Each row is a point on a landscape with many valleys, with its height.
From any point a ball rolls to the lowest of the 5 points nearest to it. It stops when none of these is lower. Distance is the straight distance between rows; heights are no part of it.
(1054) h=313: [120 203 172 147 134 118 154 133 150 116 126 178 152 149 164 108  72 133
 169 133 128  89 127 151 108 128 193 125 133 108 161  72  99 110 159 107]
(1775) h=341: [ 78 153  98 114 204 132 104 117 144 112 135 150 162  93 171 111 131 142
  71 121 128 104  63 150 112 108 150 112 183 148 188 106 170  51  94 103]
(1297) h=297: [135 181 153  96  64  99 164 151 173 137 106 161 115 164 103 153 152 117
 130 135 102 120 182 122 108  92 158 131 125 126 173 155  86 156 198 157]
(1552) h=685: [155 136  86  87 120 141  97 137 135 127 148  93  75 114  94 189 238 114
  74 148 102 149 162 115 118 111 135 132 124 138 132 222 140 135 141 170]
(1169) h=402: [189 136 146 140 118 142 105 114 100 142 130 117 105 155 133 127 133 122
 151 135 145 111 132 147 135 163 135 148  90 115  71 120 100 128 124 118]
(609) h=633: [150  77  65 116 153 146  78 126  90 139 133  62  94  70 141 147 204 132
  92 148 122 133 112 117 143 146  93 120 144 146  73 202 156 105  81 161]
(308) h=567: [198 145 122 124 124 151 110 132 101 139 149 101 102 130 146 169 177 123
 132 140 122 126 133 135 136 161 139 148 115 128  87 158 117 109 119 132]
(231) h=280: [ 83 198 167 160 129 107 153 139 164 103  92 173 172 155 154  88  46 136
 162 133 138  96 124 133 124 118 187 107 134  97 197  68 103 104 169 104]
(65) h=279: [140 184 126 113 187 132 135 140 153 124 142 153 148 125 163 129 120 138
  97 131 115  93  89 142 110 129 165 115 166 132 168 105 148  86 120 123]
(887) h=289: [ 60 159 174 155 112 116 159 137 148 111  91 172 161 154 138  76   9 135
 179 125 158  97 116 134 126 123 180 126 114  99 164  62  93 133 147  94]
(1704) h=512: [151 100 133 148 108 129 119 123 112 139 136 105 110 139 101 137 141 125
 138 130 127 147 143 121 141 144  86 124 111 147  89 146 124 146 118 119]
(1098) h=650: [ 89 121 106  95 178 135  88 141 151 124 120 109 124  75 147 150 177 133
  58 120 104 137 108 120 116 111 119 125 167 165 162 174 199  95  97 139]
(17) h=163: [106 189 132 114 144 108 142 152 178 122 117 158 144 136 156 140 138 134
 106 136 109 120 130 118 114 101 156 104 161 135 203 128 147 101 147 131]
(1614) h=345: [ 99 126 165 149 112 126 148 120 139 118 103 146 139 152 141  92  53 138
 171 118 138 123 124 127 122 130 145 134 119 112 118  82 115 126 139  95]
(900) h=397: [107  89 109 103 130 130 106 136 135 123 127  89 112 119 109 159 191 131
  72 119  91 171 130  94 133  99  77 112 146 148 140 189 164 135 103 151]
(160) h=419: [107 103 136 140 159 129 150 113 130 106 139 151 161 101 144  68  46 132
 128 107 144 128  73 160 114 141 136 162 141 109 128  64 118 114 128  83]
(1013) h=312: [181 187 152 120  86 133 145 146 131 131 133 154 108 156 117 166 135 124
 151 142 119  90 180 125  98 137 188 157 108 117 120 151  84 148 181 152]
(1437) h=426: [190 190 101  71  97 133 132 149 125 114 160 130  96 150  77 190 212 119
 113 149 116 119 156 131  87 121 199 138 111 139 128 190  98 127 191 175]
(144) h=643: [129  99 123 120 169 138 110 111 117 118 139 128 133 123 151 100 105 141
 125 107 161 136  87 141 125 141 112 160 131 135  98  89 155 107 104 101]
(1226) h=278: [ 78 193 177 122  67  97 166 148 171 123  84 173 151 172 147 120  79 122
 172 134 122  91 157 121 119  94 164 105 124 104 189 104 114 135 173 131]
(300) h=153: [186 133 172 166  72 135 122 117  90 146 122 133  94 167  79 141 123 117
 191 150 149 107 207 124 152 127 153 144  78 104  50 115  74 189 167 147]
(1709) h=383: [124  79 150 148 104 118 136 132 117 146 115 113 122 128  88 131 139 130
 133 113 113 160 147  98 149 121  74 127 111 150 101 125 134 164 118 132]
(411) h=372: [107 170 141 125 162 135 141 139 157 126 122 150 148 137 163 118 107 146
 118 116 129 115 117 132 117 113 146 119 154 120 164 108 139  88 126 117]
(1543) h=285: [ 97 130 172 127  64 103 148 137 170 141  89 149 133 159 109 137 113 130
 147 129 111 136 174 104 115  94  91 114  96 132 158 135 114 171 144 136]
(1418) h=90: [142 189 108 108 196 141 120 138 128 127 156 156 129 114 166 140 132 134
  85 145 130  94  89 146 113 155 165 125 151 122 145 111 172  83  99 130]
(995) h=377: [182 195 162 135 146 147 147 135 118 122 145 183 135 160 160 121  72 130
 162 139 152  64 140 161 107 161 207 149 103 102 106  76  91 113 168 100]
(108) h=202: [153 115 169 161  59 122 148 137 104 161 117 122 107 164  90 128 124 104
 183 139 133 133 201 114 155 114 117 129  76 112  81 122  98 189 145 139]
(854) h=428: [130  42  92 157 153 133 111 111  76 148 146  91 117  99 133 124 143 130
 122 128 156 159  92 132 162 156  78 142 128 147  67 147 136 131  76 147]
(1789) h=359: [ 49  72 113 139 158 117 126  92 139 112 104 109 161 101 133  84 100 142
  94  96 111 149  72 108 128 117  61 118 163 149 151 112 163 118 104  96]
(1454) h=546: [118  72  98 113 176 134 116 103  97 125 139 101 132  88 154 106 137 151
  90 122 135 136  71 127 140 150 101 145 148 157  92 132 168  96  90 119]
(792) h=449: [108 121  91 108 214 157  96 118 123 116 140 127 139  99 175 122 131 151
  74 117 142 113  72 141 122 143 148 140 167 144 128 131 183  70  89 117]
(298) h=686: [158 156  98 111 149 145 102 133 116 127 156 100 112 115 163 157 164 130
 106 136 128 119 117 129 122 154 144 133 134 131 108 149 164 103 110 141]
(1788) h=287: [139 211 120  57  86 115 165 175 157 134 132 157 115 156 129 166 182 131
  91 133  99 124 153 122 100  99 201 107 156 131 190 179  95 128 196 165]
(1317) h=448: [117  17 120 175 123 104 129 108  69 156 141  89 126 113  96 110  98 121
 143 107 147 163 122 119 169 134  61 139 119 128  66 118 119 169  83 134]
(959) h=561: [244 189 121  94  75 143 121 136  93 118 162 117  64 141  81 180 201 106
 130 158 138  92 188 148 117 153 195 139  74 101  87 182  73 143 188 180]
(425) h=382: [165 210 151 109 148 146 126 141 140 124 140 157 125 148 162 155 136 131
 130 139 117  76 143 154 109 137 176 128 136 119 145 122 116 100 149 127]
(1011) h=291: [ 97 112 121 119 119 118 127 127 153 122 101 119 134 125 121 144 162 129
  98 111 109 177 129 104 127 102  84 111 145 148 156 160 145 141 115 132]
(1506) h=665: [201 111 107 130 119 157  84 127  96 136 138  83  88 107  96 171 217 101
 123 145 122 142 156 121 145 136 126 117  99 125  88 210 122 143 124 176]
(917) h=34: [141  95 108 118 107 138 102 133 131 137 128  85 115 124  76 171 210 122
  99 136 104 182 152  97 143  92  84 108 114 154 121 191 142 161 127 164]
(1699) h=609: [144 123 116 110 147 141  96 125 126 120 133 102 113 121 130 144 163 117
 112 125 118 134 125 118 125 136 100 128 142 151 123 152 148 128 106 127]
(975) h=406: [120 156 109  97 182 133 114 135 137 130 130 145 130 123 167 146 156 147
  89 122 111 124  96 128 118 129 139 123 151 145 154 130 158 104 118 111]
(9) h=479: [ 90  78  94 121 191 135 108 105 134 103 133 117 154  89 146  96 123 149
  80 121 131 122  73 137 135 135 103 139 159 155 129 101 172  92  93 108]
(135) h=147: [153 159 189 140  55 133 144 137 109 148 105 155 112 182  98 143 110 116
 193 141 149 102 204 138 131 122 162 152  78 104  82 116  63 185 179 125]
(627) h=444: [219 183 104 115 127 160  99 132 104 117 169  98  85 126 138 176 195 116
 129 144 132 102 142 148 115 168 165 143 102 114  90 169 110 114 147 171]
(738) h=421: [126 160 149 116 118 129 135 134 152 129 117 129 125 133 141 146 133 130
 120 121 108 137 138 129 111 109 114 113 126 125 168 131 140 125 128 124]
(1110) h=407: [180 154  92 115 182 154  99 117  93 126 156 124 115 112 169 122 124 134
 124 138 165  83  95 161 122 182 161 157 125 124  97 105 145  79 118 105]
(1070) h=575: [100  82  85 103 163 139  97 116 129 129 125  99 130  98 142 134 170 142
  77 117 111 149  97 112 130 128  73 128 153 160 114 163 178 107  80 121]
(1475) h=248: [154 199 112 114 193 147 141 129 115 122 169 165 141 128 179 132 112 139
 111 138 143  76  98 158 105 150 189 136 155 118 155  98 137  86 114 114]
(1720) h=623: [ 77  18 117 157 163 122 149  98  85 114 145 110 153  83 147  79  72 129
 128  95 150 156  76 168 132 160  94 168 132 119 103  85 125 119 108 109]
(765) h=450: [186 184 124  93 116 153 121 147 118 123 154 127 100 131 148 169 180 127
  99 147 121 102 147 145 110 151 173 149 127 129 122 171 129 107 148 148]
(896) h=199: [170 173 126 130 151 154 119 124 120 129 155 140 122 145 166 137 135 136
 135 131 141  90 114 143 116 159 171 137 112 114  98 117 129  99 133 119]
(436) h=380: [132 168 105  56  78 105 150 154 158 126 134 141  97 151  81 192 210 129
  76 136  83 153 142 107  92  77 164 125 136 143 166 210 121 133 191 178]
(700) h=405: [ 55 131  80 107 224 136 103 103 159 115 132 130 173  71 152 106 134 151
  55 118 134 114  56 142 131 125 130 111 195 153 174 106 190  58  80 110]
(904) h=486: [137  48  84 152 122 121  93 119 107 151 134  76 125 110  92 173 192 117
 103 118 124 174 153  96 162 109  55 101 122 157  94 190 144 164  87 175]
(953) h=637: [164 137 124 114 127 139 113 136 127 127 139 115 111 141 131 151 162 132
 112 126 119 130 143 125 120 147 128 141 119 129 117 141 137 115 123 134]
(1206) h=394: [135 150 118  93  84 117 133 138 149 138 142 127 102 155  84 177 196 109
  96 129 111 149 166  97 101  81 120 128 103 138 163 191 116 148 171 161]
(672) h=559: [103  44 106 142 168 113 113 100  94 126 135 103 124  88 142 100 129 139
 115 113 138 140  79 123 149 148  74 144 139 157  87 125 151 123  79 109]
(1607) h=355: [116 106 114 115  97 110 117 131 159 133 108 112 121 131  87 159 175 125
  95 116  83 175 163  90 126  83  74 112 118 149 160 175 151 155 136 141]
(1119) h=44: [ 36  82 125 155 162 110 151 103 149  83  86 134 183  94 127  50  36 147
 128  99 129 144  63 132 127 119 104 137 164 116 183  71 142 114 115  89]
(1057) h=288: [ 51 194 173 140  76  86 171 141 172  94  68 185 192 175 162 107  59 130
 177 143 120  84 136 117 119  83 192  79 170  85 212  95 107 108 169 122]
(608) h=235: [ 58  54 114 145 126 111 127 117 155 133 110 107 141 108 102 110 144 139
  95  97 103 156 112 103 135  88  29 101 135 168 141 145 154 147  95 129]
(1238) h=628: [159 111 115 142 146 136 114 120  99 132 150 106 115 121 146 116 122 130
 140 135 156 130 111 138 140 173 114 137 123 133  89 122 131 122 107 131]
(1615) h=517: [132 146  97  87 125 127 101 145 151 128 142  97 100 130 112 171 200 121
  72 123 100 156 141 120 112  93 132 132 132 167 157 190 166 120 137 150]
(979) h=513: [139  74 131 152 140 131 130 129  85 129 139 133 126 130 135  95 102 129
 156 115 144 136 102 134 140 160 104 148 108 125  71  88 122 134 119 112]
(1606) h=286: [115 111 158 150  82 126 145 132 144 147 104 129 123 149  91 121 135 115
 160 117 116 149 173 107 134 112  85 122 101 135 121 132 125 168 136 133]
(320) h=162: [118 192 131  81 106 114 146 160 175 125 122 145 125 144 138 169 172 132
 100 136  95 141 142 130 110  96 154 107 159 154 190 165 127 119 173 150]
(466) h=526: [ 70  49 123 152 146 119 154  95 105 111 121 118 155  98 132  66  59 139
 138  87 136 160  83 148 125 147  93 157 150 120 122  61 134 128 107  87]
(1714) h=188: [ 64 119 125 136 164 121 144 112 166  95  99 143 178  96 135  85  60 144
 117 108 132 138  71 121 119 113 114 115 166 129 186  78 144  91 109  95]
(894) h=357: [ 80 122 154 139 110 111 144 120 144 131 102 141 131 137 128 104  88 133
 142 107 135 146 118 111 130 112  92 120 115 125 139 111 133 141 131 125]
(229) h=295: [ 99 167 148 103  94 106 154 141 179 121 105 145 126 147 133 134 141 121
 121 125  94 130 155 110 108  81 126 115 137 132 187 146 132 148 153 143]
(82) h=125: [ 86  96 135 136 101 111 137 130 161 136  90 111 136 130 107 128 123 138
 126 109 111 172 139  96 136  87  59 106 138 148 162 141 146 143 104 131]
(200) h=276: [109 194 153 103 106 118 152 153 171 125 111 163 150 150 148 142 129 118
 122 138 103 118 118 125 110 110 161 111 150 126 197 134 119 117 154 135]
(647) h=410: [132 161 161 124 151 134 134 137 144 118 127 167 127 128 151 108  85 126
 150 125 141 114 102 142 117 144 163 132 136 118 142  78 124 108 131 105]
(158) h=173: [142 179 182 134  67 123 146 128 148 146 110 166 122 171 132 134  81 116
 178 136 136  85 192 136 128 120 159 144  78 127 105 113  89 159 180 113]
(1461) h=242: [118  99 169 153  65 130 136 126 133 155 109 133 128 159  72 146 120 117
 165 139 111 152 194  96 156  92  84 114  83 129 106 140 115 202 148 137]
(998) h=564: [136  70  88 125 151 136  86 118  96 132 134  79 130 109 148 134 166 141
 104 125 146 137  99 131 144 147  97 141 135 155  86 150 147 121  77 134]
(877) h=329: [182 138 154 146  81 127 139 136 131 140 131 133 106 155 106 143 146 121
 152 135 120 128 173 118 128 121 129 134  88 124 103 141 103 161 151 135]
(950) h=378: [175 193  91  75  78 113 146 142 150 124 157 150  80 150  62 188 227 129
  96 149  99 131 171 119  92 109 191 133 114 130 135 192  89 141 193 188]
(1596) h=343: [ 88 194 146 139 148 112 157 129 157 109 113 172 160 132 166  94  85 124
 118 146 116 105 104 127 112 112 175 110 175 113 209  75 131  73 139 112]
(1012) h=111: [181 154 157 152  47 136 139 144 120 148 134 141  91 159  73 162 166 112
 175 158 141 115 222 102 140 120 163 148  69 100  86 145  67 208 197 151]
(1662) h=350: [138  73 140 169 100 117 127 120  89 159 131 112 123 145  95 121 113 105
 170 128 149 146 159 119 160 132  88 130  98 113  63 124 117 180 116 128]
(601) h=293: [ 96 208 162 125 111 110 158 144 168 108  96 187 149 157 160 118  72 129
 155 135 132  89 131 138 120 118 194 109 145 112 174  96 114 111 167 116]
(1710) h=244: [ 54 160 157 154 111 103 160 131 158  82  72 166 187 151 139  71  28 129
 164 117 125  95 100 116 124 115 158  99 152  89 199  68 116 100 131 100]
(733) h=363: [147 245 127 102 127 118 160 160 155 126 138 189 155 130 165 154 148 138
 100 148  98  87 136 160  89 108 212 105 172 130 203 130 106  93 171 166]
(495) h=414: [125  93 106 129 124 141 101 137 127 135 124  91 115 124 106 156 177 135
 102 128 116 160 145 122 142 112  68 126 130 168 121 160 159 145 104 143]
(558) h=375: [ 81  43 126 156 126 111 153 112 118 155 117 119 147 114 103  91  99 138
 127  97 112 163 113 101 148 114  53 124 129 141 111 115 131 155 102 117]
(863) h=353: [141 200 152 125 162 121 148 129 128 119 146 189 148 151 160  90  49 114
 155 137 160  67 116 160 105 148 223 145 123 107 144  46 101 110 155  85]
(1541) h=282: [ 76 178 183 118  35  93 174 159 189 111  68 160 154 167 125 126  96 117
 164 146 107 100 184 108 133  77 153  97 133 103 188 120 111 165 185 135]
(1279) h=649: [191 130  86 123 131 161  83 132  91 131 147  74  78 103 132 172 206 119
 105 154 131 134 137 143 155 145 134 123 121 137  90 201 134 120 107 167]
(1758) h=379: [ 85 161 120 110 162 113 134 134 164 117 111 139 139 121 152 129 123 138
  98 106 104 129  95 117 122 103 132 110 174 137 190 127 145  95 113 122]
(252) h=264: [ 92  99 155 151  51 103 145 126 169 145  89 135 138 156  73 137 137 124
 153 129 108 167 183  84 144  70  82 106  91 120 147 144 128 203 157 156]
(1701) h=574: [192 146 118 108  96 143 117 141 117 127 156 109  93 145  80 187 203 112
 127 146 117 132 174 128 124 123 142 131  84 121  96 201 101 157 154 160]
(49) h=552: [149 156 116  93 137 133 113 134 136 121 133 138 120 126 157 154 162 130
  93 128 113 130 124 134 116 127 148 128 155 146 140 152 165 110 125 124]
(1796) h=336: [ 86 117 144 141 146 118 138 113 161 116 102 138 149 133 141  94  86 149
 117 103 126 130  84 126 121 114 103 126 148 138 163  91 139 119 105 106]
(78) h=557: [ 76  54  98 144 202 136 147  98 126  98 127 128 183  56 142  60  67 141
  96 106 142 143  59 179 121 149 103 166 159 129 149  67 160 103 103  79]
(1517) h=352: [137  88  87 114 124 138  84 125 126 137 139  66 100  95  84 172 220 116
  85 126 100 174 151 104 145 108  86 110 123 159 117 211 160 132 102 158]
(1018) h=656: [163 117  87 107 162 160  83 134 102 132 144  91  95  97 155 145 181 129
 102 148 131 133 116 138 142 158 118 136 143 142  94 166 164  92  92 131]
(268) h=514: [124 131 119  97 140 145 112 137 146 128 125 112 112 114 137 144 177 139
  85 121 102 136 130 125 121 106 104 117 143 159 155 156 161 110 120 137]
(398) h=368: [138 192 130  93 148 122 131 149 148 127 129 148 126 130 151 157 155 141
  90 125 109 117 130 150 100 122 170 128 147 141 184 146 140 107 144 140]
(893) h=49: [131  94 160 165  99 129 130 129 101 147 132 140 120 153 122 100  80 127
 188 119 150 136 138 133 137 138 127 138  85 121  86  91  98 157 126  94]
(1443) h=433: [ 67  96  98 109 201 135 128 100 142 112 118 116 162  72 147 100 120 157
  78  98 123 134  74 132 131 123 112 118 181 151 159 104 188  76  88  97]
(1128) h=298: [148 122 150 144  81 116 134 135 150 141 128 131 117 154  78 158 161 117
 152 140 108 152 182 101 127 102 111 129  95 132 115 154 112 167 142 145]
(853) h=174: [ 38 115 150 158 135 111 151 117 158  85  82 143 173 136 131  61  34 127
 156 119 127 125  92 123 122 116 124 123 143  89 178  68 134 111 120  93]
(1675) h=307: [141 167 123  87  49 100 168 151 172 140 122 155 104 159  58 171 183 104
 124 149  98 130 190  94 112  87 160 143 101 132 157 197  98 151 214 163]
(443) h=619: [143  62  82 120 176 151  97 111  88 123 158  90 111  98 147 108 131 138
  99 132 155 130  77 140 148 170 105 155 130 128  92 119 141  85  86 106]
(361) h=284: [112 160 164 102  24 103 175 158 175 134 104 162 132 160  68 152 142 118
 157 151 111 135 208  91 123  73 147 115 105 113 166 164  93 183 200 158]
(1455) h=354: [ 92  65 147 159 108 124 133 117 109 137 128 123 126 132 116  91  85 133
 161 100 136 150 129 110 140 113  85 125 116 134 113  90 121 150 119 106]
(870) h=544: [126 120 111 109 174 150 103 117 115 122 146 119 121  98 163 125 143 137
  94 117 141 122  88 138 126 157 130 134 150 147 113 109 154  88  91 106]
(109) h=579: [138  89 140 149 141 129 142 119 101 129 139 133 145 128 140  87  62 135
 161 112 156 133  96 154 135 169 127 159 111 106  96  70 125 126 120  96]
(1359) h=542: [161 137 137 129 167 156 144 118 103 127 151 149 146 125 146  86  71 120
 163 141 162 105  92 175 120 173 184 159 117 100 103  72 116  99 125  81]
(478) h=108: [107 139 123 128 180 133 134 113 144 109 122 147 153 104 160  81  83 136
 113 124 140 130  62 141 116 143 150 133 154 123 164  82 158  93 113  86]
(603) h=398: [165 107 132 139 103 135 108 125 118 142 145  84  98 143  85 170 183 104
 143 137 119 147 173 104 151 112  88 114  84 125  98 173 119 165 131 155]
(565) h=330: [151 213 148  92  98 111 165 172 161 130 126 179 133 157 139 166 137 133
 126 150 104 102 163 132  93 114 189 111 156 127 187 150  99 123 184 156]
(1749) h=434: [125 107  50  97 225 159 105 108 107 118 172 124 154  50 172  85 102 133
  95 131 171 106  61 179 136 167 162 164 157 130 118  82 174  65  77  99]
(482) h=317: [105 219 118 106 160 118 134 143 166 120 132 162 166 128 180 136 146 132
  83 142 115 100 112 147 115 102 169  95 179 135 226 115 135  67 148 142]
(63) h=484: [146  21  83 179 119  90 126 121  65 165 129  74  98  96  73 128 107 108
 157 108 152 178 133 105 184 143  53 126 135 117  49 149 103 201  91 155]
(628) h=390: [ 85  35 104 165 112  89 129 122 109 162 131  87 135 103  67 135 136 129
 114 109 105 183 163  89 160  99  22 111 119 151 100 153 131 204  96 151]
(155) h=566: [155  69  88 145 143 140  99 113  89 145 144  61 106  99 119 142 177 128
 110 139 138 152 116 117 161 153  84 123 137 148  76 174 143 126  67 151]
(1017) h=245: [ 43 148 153 144 102  96 159 131 179 102  73 156 162 148 125  86  57 137
 165 108 114 117 109 113 116 113 120  96 148 105 190  98 130 127 145 113]
(669) h=515: [163 122 133 123 100 141 110 136 122 131 145 112 108 142 115 170 173 120
 121 130 116 146 149 122 126 122 115 128 114 140 114 169 130 138 133 139]
(1627) h=511: [119 108 180 149 142 137 136 125 109 111 134 161 147 128 153  65  14 127
 181 126 163 109 109 181 124 162 180 156 107  89 101  41 103 130 141  81]
(1204) h=408: [122 169 184 146 135 132 144 120 117 106 126 172 153 153 147  63  10 129
 203 135 172  84 122 168 117 160 220 153 102  77 116  41 100 125 156  71]
(1211) h=366: [147 143 143 116  83 132 130 125 150 137 122 126 117 147 113 162 160 120
 130 131 109 135 190 121 101 106 123 136  98 135 126 148 120 158 162 148]
(1019) h=292: [ 44 107 134 144 104  94 154 120 162 122  82 137 150 134 124  86  72 143
 152 100 107 152 115 103 130  97  76 108 140 123 161 108 145 142 113 111]
(1162) h=584: [119 116 118 105 151 149 110 127 138 131 122 107 134 107 155 138 148 149
  83 111 124 135 109 118 132 124 103 119 147 152 137 155 161 103  96 129]
(1073) h=358: [ 70 114 119 112 167 118 129 104 157 121 111 126 156 107 146 103 123 149
  93 102 112 131  82 120 128 119 100 118 176 148 168 118 164  98 103 110]
(187) h=243: [161 161 158 129 109 127 132 132 128 142 130 145 113 163 139 132 119 128
 162 126 143 108 164 132 116 146 148 139  99 119 101 108  86 137 149 115]
(561) h=386: [155 240 128 117 153 132 151 163 142 136 161 183 146 147 184 135 125 126
 113 145 124  71 131 159  95 138 220 102 154 125 168  93 109  80 166 145]
(1151) h=89: [134 113  98 101 130 149  80 145 111 131 132  77  95 113 123 165 203 118
  79 132 115 154 139 124 125 124 108 133 134 146 111 189 164 102 113 147]
(399) h=342: [104  95 133 140 139 120 120 126 139 135 127 122 137 119 121 125 126 139
 107 105 137 146 114 109 134 122  76 120 136 140 120 128 143 147 109 117]
(1589) h=294: [ 86 177 192 150  84 119 154 141 151 118  88 179 152 173 134  97  33 125
 192 127 159  90 138 131 131 112 176 121 102  88 138  75  94 154 167  96]
(547) h=422: [153  41 100 170 135 117 104 113  75 152 146  70  99 111 109 123 136 122
 139 139 156 164 125 118 168 159  64 126 120 136  51 161 112 169  81 156]
(1605) h=602: [ 87  15 120 163 190 137 146  97  80 106 149 112 170  60 166  61  46 130
 143 101 162 155  87 195 139 186 104 178 145  99 108  47 125 129 107  98]
(1575) h=233: [177 112 158 162  95 135 119 130  86 157 134 118  98 164 107 140 124 100
 195 139 151 124 168 135 142 139 119 129  81 110  52 119  82 170 137 135]
(184) h=304: [204  89 148 184  84 125 129 145  77 169 133 106 100 146  76 150 139 101
 194 147 143 139 192 123 171 130 112 121  81 107  49 137  74 210 137 152]
(1535) h=424: [138 121 117 106 108 131 109 140 143 139 129 114 116 137  93 179 189 125
 101 123  92 143 153 103 124  98 111 128 118 155 146 185 145 131 139 156]
(62) h=311: [ 96 164 158 135 131 107 152 133 169 111 103 170 156 143 149 112  79 134
 136 120 124 112 116 122 125 120 145 101 149 119 174 103 133 111 138 109]
(703) h=319: [ 68  77 116 144 138 116 116 103 145 129 115 114 139 109 116 108 126 148
 104  91 115 148  86 113 141 126  59 125 160 153 130 129 158 123 102 111]
(956) h=494: [107  69 114 131 194 147 132  93 106 105 155 129 163  89 153  77  69 133
 117 121 169 136  63 162 125 165 123 161 138 121 116  69 143  95 102  96]
(915) h=308: [125  74 126 152  88 123 130 120 109 158 126 104 125 132  72 139 147 106
 147 123 115 169 176  74 161  93  65 113 101 136  93 156 125 193 112 144]
(283) h=324: [172 185 155 118 137 140 128 142 119 118 147 167 127 158 149 141 107 122
 140 140 146  86 142 151 120 153 167 144 107 112 118 101 102 116 142 112]
(828) h=642: [130  23  96 164 146 120 131 105  65 152 153  98 115  97 122  95  93 124
 153 124 166 157  99 132 156 166  92 152 138 115  60 115 110 151  86 135]
(604) h=427: [132 161 149 129 160 137 143 112 137 109 136 172 153 135 153  84  49 135
 154 135 152 105  94 159 108 166 188 133 124 103 128  53 108  98 133  77]
(933) h=169: [ 84 140 118 121 188 131 129 118 148 120 132 141 151 112 158 101 103 157
  98 111 113 114  77 141 121 121 144 112 170 141 170  92 158  84 106 111]
(324) h=106: [112  58 161 153 143 134 151 101 109 103 133 135 171 109 141  64  28 126
 169 109 162 143 100 168 112 164 131 159 112  97 114  47 104 134 116  86]
(1132) h=645: [165  89 117 154 131 128 106 121  80 145 145  89 108 134 123 132 157 129
 143 130 146 143 114 132 149 151  95 128 115 130  77 149 132 128 103 130]
(1298) h=225: [139  34 105 152 131 119 112 120  76 155 140  88 118 106 104 112 141 120
 128 130 137 162 118 115 160 143  61 136 120 146  67 136 138 151  73 147]
(732) h=425: [154 145 151 135 138 134 127 124 133 132 140 146 134 144 140 124 120 129
 145 129 137 104 116 123 111 144 132 141 113 115 119  99 121 110 121 103]
(1392) h=510: [215 165 111  91 111 152 111 131 106 124 147 102  75 146 115 178 203 114
 127 147 125 122 153 141 117 154 165 140  95 110 101 182 103 137 149 164]
(174) h=290: [ 61 186 140 143 126  96 145 126 165  94  92 171 182 136 156  89  69 133
 144 135 122  99 112 141 116 108 157  90 172 105 219  87 120  97 134  97]
(261) h=403: [163  43 115 171 111 108 113 136  69 160 133 101 116 117  70 141 149 103
 169 121 124 172 153  93 176 128  53 116 117 120  65 174 116 198  96 161]
(916) h=340: [139 133 106 126 194 148 114 111 108 113 153 149 145 104 159  90  99 131
 116 122 157 108  71 162 126 159 158 135 143 122 148  85 153  67  89  85]
(750) h=362: [218 214 123  91 112 154 132 149 108 119 155 130  90 147 148 181 181 121
 130 152 121  81 168 153  92 156 206 134 118 110 111 159  98 116 173 161]
(1678) h=684: [156 105 117 131 150 145 120 122  95 124 153 132 132 119 146  93  94 113
 138 132 160 114  97 154 119 180 147 156 114 108  87  88 122 111 119 100]
(882) h=651: [192  84  77 158 132 164  89 116  66 143 140  52  80  94 116 158 179 110
 132 164 161 141 121 137 166 166  94 110 118 134  54 192 128 137  84 176]
(325) h=349: [171  76 137 170  89 138 120 139  78 159 133  98  98 134  67 156 138  97
 180 141 137 149 179 105 164 130 100 125  84 123  64 152  92 186 115 149]
(1250) h=328: [112 139 157 141 107 128 135 131 144 125 111 139 127 151 120 122 115 138
 144 126 125 128 155 114 124 125 100 112 113 127 134 120 118 157 134 106]
(1227) h=636: [160  90  83 128 150 152  94 112  82 138 147  64  97  99 161 123 155 134
 117 139 153 130  92 128 142 177 107 137 132 134  79 159 153  95  81 138]
(1306) h=396: [168 192 121  74 105 129 140 152 149 126 140 142  95 143 115 181 186 126
  99 137  93 121 167 135 101 125 169 133 118 135 159 170 107 126 167 158]
(143) h=519: [ 97 104  76  92 199 150  90 116 114 130 141  98 141  75 159 119 158 134
  87 115 128 121  88 118 145 133 104 132 168 156 105 151 176  79  83 129]
(438) h=201: [121 126 178 154  67 131 147 129 125 156 106 154 129 173 106 113  95 131
 190 126 134 121 171 116 139 110 128 139  88 119 101  99  98 166 154 125]
(1178) h=525: [209 136 126 130 111 152 113 119  95 132 146 107  98 151 114 156 160 110
 160 157 137 123 171 134 142 157 141 134  94 127  74 147  99 145 129 155]
(622) h=337: [101 170 147 143 172 111 139 119 153  97 125 170 158 114 155  82  48 128
 143 128 145 118  84 151 107 139 171 124 147 100 170  56 115 102 135  92]
(186) h=267: [177 125 149 143  86 133 123 131 104 134 133 114 109 155  74 158 154  99
 161 148 130 137 199 112 138 124 120 131  87 109  83 148  98 184 148 139]
(706) h=277: [108 128 153 135  38 108 152 136 153 146 104 153 119 162  55 150 147 114
 176 151 111 144 219  87 139  64 105 114  85 115 143 167 105 209 191 161]
(1369) h=607: [211 106 116 150 116 142  95 121  82 148 136  65  85 131 111 161 171 111
 143 150 156 148 146 129 158 153 110 125  88 114  77 173 112 146 102 150]
(22) h=446: [ 64 137  99 109 185 128 107 129 172 125 115 129 160  90 164 113 142 149
  57 120 119 129  70 118 126 112 111 102 189 155 180 121 183  77  90 112]
(1613) h=254: [107 161 180 130  89 124 152 143 153 125 120 161 129 161 139 125  87 127
 169 124 118 108 153 109 126 121 139 119 113 118 146 100 116 144 154 124]
(1207) h=558: [192 141  84 108 142 154  81 127  88 130 147  74  80 108 159 159 197 137
 112 156 148 101 119 149 125 164 148 134 109 132  95 172 134 111 122 147]
(1078) h=310: [ 47  38 118 161 129  97 151 102 131 123 116 109 152  94 109  81  98 151
 116  94 115 154  88 107 142 115  49 134 151 148 144 111 145 157 105 112]
(130) h=356: [125 216 137 127 158 120 148 136 161 112 145 176 152 143 173 116 100 133
 129 152 124  94 106 159 112 123 190 111 155 119 187  75 117  89 138 114]

Where does a ball stop that starts at each point below?
(863): (1119)
(959): (1012)
(1204): (1119)
(1070): (478)
(1454): (478)
(1596): (1119)
(361): (1012)
(308): (1012)
(1207): (1012)
